Points, in no order, along strands that fork and pass close to each other.
Points whose rows are less than 54.4 apart are linked; no others are. Some points are linked to none.
<225>: [-12   7  21 -12 -13 -23 -22   5 -27 -19 -17 -14  25  30 -17  -3  29   5
  15  31]
<725>: [ 16  -5 -12  20  -6  12 -13   5   3 -11  13   9  33  10   3 -24  -3  -9
   4 -49]
<366>: [ 15 -22  12 -17  14  27  16 -36  -4  15  29  23 -12 -32  -9  -5  -1  13
   3 -15]
<910>: [-44   1  20   7 -22   3 -22  -4 -31  -6 -27  -2  15  24 -16   1  32  33
  37  16]
<706>: [-10  21  42 -22   1 -23 -17  -9  -9  12   6  -3 -13  -3  33  -1  18   5
 -21  31]
<772>: [ 15 -20  -5   8  32   4  -4  14  -6 -26   4 -28  -4   8  -4 -24 -14   2
  27 -35]
<301>: [-23   4 -23  12  12  24  25   0   3   3   0  -9 -11 -11 -30  12 -19  15
   3  10]
<260>: [ 22  12   4   6  -5 -10  15  40  17   7   6  16  30  -1  10  18  -5 -18
 -29  15]
<177>: [-16  18   3 -26  26 -13 -26  11 -28 -17 -17 -25  -4  15  -3  14  16   7
  -3  22]
<16>: [  5 -17 -30  -5  15  14 -15   1  17   3   3  -1 -15  18  -7 -15 -10  -2
   2 -25]
<163>: [ -5 -23 -14   3  23 -14   9  13   6  18  -5  10 -55 -18   6  -6 -20 -22
 -19  -5]
<315>: [-12   6  30   7 -38 -11 -13  -9 -31  20   5  23 -30   2  28 -16  27   2
  -9  12]
<780>: [  6 -13  10 -19   0  16   2 -49  -4  12  32  22   4 -16   1  -5  15  15
   0 -24]
<933>: [  8 -10 -33   0   8   1   6  -6   6  -9   5   6 -15   3  -4  16   5   7
 -13  17]
<209>: [ 21   4  -5  27 -21  -1  13  11  12   9   3   2  14  -3   4  -9 -14 -21
  -2   4]
<173>: [ 4 23 12 -3 -9 28  2  4  7 -8 25  5 49 -3  5  6 14 21  1  7]
<674>: [  7  28   7   5 -13  -5   6  46  -6   2  16   9  42  -5   2  10  11 -12
 -21  20]
<131>: [-21   3  31  -1 -23 -32 -30   7 -30  -8 -28 -20  12  16  -4  -8  23   3
  12  38]
<452>: [ -2 -10 -34  25  -9  17  -4   3  -8   3   1  10 -29  -1  -1  -8   6   0
  10 -12]
<169>: [  8  -2 -11  -2 -24 -10 -21   6   6   8   2  16   8  18   2 -14  19 -10
   3 -18]
<333>: [  7  26  31  -4   4 -21 -29  12 -52 -14   0 -16   5   6  25 -20   8 -13
 -15   8]
<765>: [ -4   7  42  18 -41 -18 -13  -4 -17  18  14  33   3   0  32 -15  28   0
 -27   9]
<585>: [  4 -16 -25 -13  31  22   0 -15  11  -1  12   6  -5   7 -15  -7  -6   9
   2 -32]
<68>: [ 19  -4 -12   5  -8  21  -1  -5  23  -7  16  17  38   9   1 -15   5   4
  -9 -28]
<419>: [ 12   0 -18 -27  16  15   4 -10  31  -9   1  19   1   6   2  19  17   2
  13  -2]
<10>: [ 22  -1   5  22 -16 -16   7   4   9  23  11   4 -10 -12  19 -10 -13 -25
 -16  -5]
<696>: [  0 -13   3 -13  11  18  35 -35  28   2  -4   0  14 -19 -12  15 -37   6
  14  -4]
<824>: [ -3 -14 -24   1  -5 -22 -26  -3 -11  15  -1   2 -28   8  16 -12   9 -17
  -5 -34]
<841>: [  5  36  18   9  -4 -16 -18  15 -34  -6   7 -16  -1   4  24  -9   5  -6
  -5  19]
<815>: [  4  -7 -10   7  -8  -4  26  -5  23   8 -27 -15 -12  -3  -8   5 -44 -14
   5  10]
<939>: [ 15   5  -2  21 -20   2  29  14  26   6   3   0  29  -2 -12  -5 -37 -18
  -6   5]
<384>: [-17   1 -27  23 -17   3 -11   8 -19   9   3   1 -36   1   9   8  15   8
  -3  11]
<891>: [ 18 -20  -6   3  12 -11  13   5  22   8  -7   5 -41  -2   5 -11 -31 -31
 -13   4]
<475>: [-11 -36   2   5  19 -13   2  21  10 -10 -31 -28 -33  -8  -7 -16 -40 -15
  15 -30]
<593>: [-13  18  -4 -15  14   8 -17  -6 -26 -22  -1 -15  11  18 -15   7  21  24
   1  25]
<112>: [-12  19 -16 -19  -5 -12 -11   0   9   4 -18   0  -9   8   2  23  28   6
  10  24]
<723>: [  4  19   2 -20  14  23  12 -24  -1  -8  17   1  11 -11  -7  17  20  24
  14  15]
<641>: [ 14  11  -4  11  -6  19  36  -9  17  -1  11   3  29  -2 -21  -5 -20   1
  10   4]
<562>: [  0  -4   8 -20  23  34  38 -33  17   5   8   2  -3 -20 -11  29 -24  14
   2   1]
<878>: [  2 -10   9 -21 -17  -1 -12 -16  26  -2   8  25  51   3  -8  -3  32  11
   3 -13]
<265>: [ 10  22   4 -14  11  -5  -1  11  13 -12   4  -1  36   5  12  29  12   4
 -11  18]
<465>: [-25 -12 -22  -4  19  24  31 -11  17  14  -2   1 -10 -10 -34  17 -22  16
  -6  -7]
<823>: [  3  13  27 -23  21 -19 -34  10 -43 -16 -11 -23 -17   2  16 -19   0 -12
  -7  14]
<439>: [ -5   1  -5  -6 -34 -20 -23  -6  12  12  -5   5   7  20   2  -4  27  -5
   0   9]
<417>: [ 17   1  -8   3   6   1  14  26  33   1  13  19  43  -8  -1  10  -7 -18
 -22  -7]
<713>: [ -1 -28 -14  12   5  -8  10  17  10   4 -21 -15 -39 -21  -6 -19 -37 -20
  13 -25]
<534>: [ -8  11   5  -9 -14  -6 -18   0 -14 -12   5  -4  23  27 -15   8  27  16
   1  26]
<636>: [-11 -42   5 -20  53  16  28 -10  16 -19 -13   0 -15 -22 -26   0 -29   2
  22 -42]
<178>: [-17  -2  35   5 -35 -29 -30  -2 -17   6 -10   0   5  11   4  -8  25   3
  -7  39]
<362>: [-29  13 -20  -1  -8  15   1  -9 -21   2   0   4  -6   5 -12  17  37  29
  20   1]
<600>: [ -4  -9  16 -16  25  34  26 -26  -2  11  24  11 -13 -30 -11  19  -4  25
   2   8]
<401>: [ 17 -23   0 -14  37  10  13 -25  10 -11  11   0   5   1 -12 -11 -22  -1
   7 -40]
<476>: [ -5  23  25   8 -25 -21 -10  43 -15  16  15  13  27  -8  21   3  23 -12
 -30  17]
<234>: [ 11 -23 -23  -7  38  -9  -1   0   9 -16  -9 -15 -14   6   7   6 -30 -17
   5 -35]
<144>: [-17   9  -7  15   4  17  26 -10  -8  -9 -10 -27  -1  -3 -22   9 -30  13
  14  23]
<240>: [  4 -26  -2   0 -18 -12  18 -15  25  -6 -31 -13   4 -10 -13  -6 -44 -15
   5 -13]
<835>: [-17 -20 -27  22   3  12   4  22  19   9 -13  -9 -41 -16 -15  -9 -27 -11
   2 -15]
<125>: [ 12 -31   8  -4   6  17  26 -31  36 -10  -9   1  20 -14 -12   0 -39   4
  12 -24]
<715>: [-21  14  -3 -33  15  -9  -4  -8  -2   2 -16  -5  -2   9  -9  25  40  17
  21  24]
<804>: [ 18  26  19   4  -1  -8   6   6  10  16   8  -7 -23 -11  30   7  -7  -7
 -12  27]
<726>: [ 10   8   8  37 -44  -2  -8  17 -11  17  12  26   4   9  26 -10   0 -14
 -22  -6]
<323>: [ 15  -2 -12  17 -11 -14 -10  -6  -6  20  10   6 -33  -4  25 -10   0 -20
 -14 -11]
<662>: [ -3  -6   8 -21 -12  11  -7 -33   7   3  10  18  19  -7  -3   1  36  26
   6 -12]
<883>: [ -7  13   0 -19  -5 -19 -14   3  10  15  -7  -3 -35  -4  22  20  24  -5
  -9  22]
<85>: [17  6  0 -8 -8 16  5 -2 21 -8 18 22 44 -4 -4 -5 21 14 -5 -4]
<949>: [-10   4 -13   3   9  -9  12  12  -3  22  -1   3 -49  -3  -4  12 -10 -14
 -14  11]
<705>: [ -1  19  31  26 -35 -11 -14  24 -20   9  18  23  13   0  27  -3  18  -9
 -31  10]
<551>: [-16   6  -9  -2 -24   6  -8 -23 -10   3   2   9  16   9  -7   2  42  28
  21  -1]
<844>: [-11 -20 -31  24  -2  24   8  11   7   1  -5   1 -25 -10 -15  -7 -16   1
  14 -22]
<832>: [  5  21   7   8  18  19  20  10 -12 -22  -5 -26  17   0 -13   4 -19  11
  11  26]
<871>: [ -6   5  -6  20 -31 -12  -9  -5 -25  19   5  12 -34   7  20  -6  19  -4
 -12   4]
<444>: [ 12 -26  -3  12  -9   3  29 -24  19 -10  -7  -9  24  -8 -13 -15 -40  -1
  15 -28]
<133>: [ -4  -3  17   5 -47 -31 -26   2   8  12 -10   9   9   8   4  -9  30 -11
  -7  23]
<586>: [ -2  23  18 -31  32 -16 -30  16 -30 -26 -24 -22 -16   9  11   7   4 -11
  -5  20]
<9>: [ 14  31  25  18  -7 -11  -6  22 -13   0  14 -10   2 -11  31  -3  -4  -4
 -20  21]
<460>: [ 17  22  16  21  -5  15  15  24   4 -15   0 -19  27  -8   0   3 -23  -4
  -4  30]
<230>: [ 25 -19   9 -26  28   6   1 -24  11 -11  22  15  26  -6  -1 -12   3   0
   4 -47]
<232>: [-24   0  29  -5  -8  -9 -21  -8 -38 -29 -24  -6  37  23 -18  -7  31  22
  31  13]
<404>: [  1 -24 -29  -7  38   7   9 -10  27  -1 -16  -6 -12  -3  -1  17 -32  -5
  -2 -21]
<784>: [-27  17 -18   9 -11   1 -10   7 -30   7  -5  -8 -20   2   1   7  27  16
   9  10]
<721>: [-20 -20 -27  -5  32  12  26  -4  22   7 -12   1 -20  -7 -24  16 -27  -2
  -4 -21]
<423>: [  3 -33  -1  -6  31 -13  10   6   4 -23 -30 -33 -15   0  -9  -4 -43 -13
  19 -32]
<331>: [  3  31  25 -15   7 -17 -11   2  -8  14   7  -6 -29   0  32  13   8  -4
 -12  32]
<720>: [-20   5 -26  15  14   7  20  19  -5  13  -5 -13 -28  -8 -20  18 -12   2
  -6  22]
<664>: [  8  26  -7  20 -16  -2   1   5 -15   0   7   6  18   6   9   5  19   3
   0   8]
<924>: [ 19 -19  -6  18  16   7 -11   8  -7 -27  11  -5  12  10  -1 -25  -8  -2
  19 -44]
<614>: [ 27  -3 -17  -9  -4  -2 -23   2  22   2   4   1   2  20   4 -18  -1 -16
  -4 -23]

A fork is a point with three links. Follow the links from the first point to the second and name the forks in between, in order.
<475>, <832> | <301>
<169>, <232> | <225>
<871>, <720> | <384>, <301>
<720>, <551> | <301>, <384>
<460>, <726> | <301>, <384>, <871>, <705>
<765>, <662> | <871>, <384>

Follow the links from the first point to the second, and from the first to the third. Name the last point that the two ways share.
<713>, <726>, <362> | <384>
<910>, <331>, <401> | <225>
<10>, <835>, <68> | <384>
<366>, <924>, <949> | <662>
<924>, <696>, <404> | <662>
<780>, <460>, <949> | <301>
<832>, <726>, <641> | <871>

A fork is a point with three links, a tip a point with one. Leave the first point through the second and follow the links. Name the first fork or tip that comes.
<240>, <444> | <662>
<333>, <823> | <225>
<465>, <721> | <384>
<713>, <475> | <301>
<177>, <586> | <331>
<225>, <131> | <230>
<366>, <600> | <815>
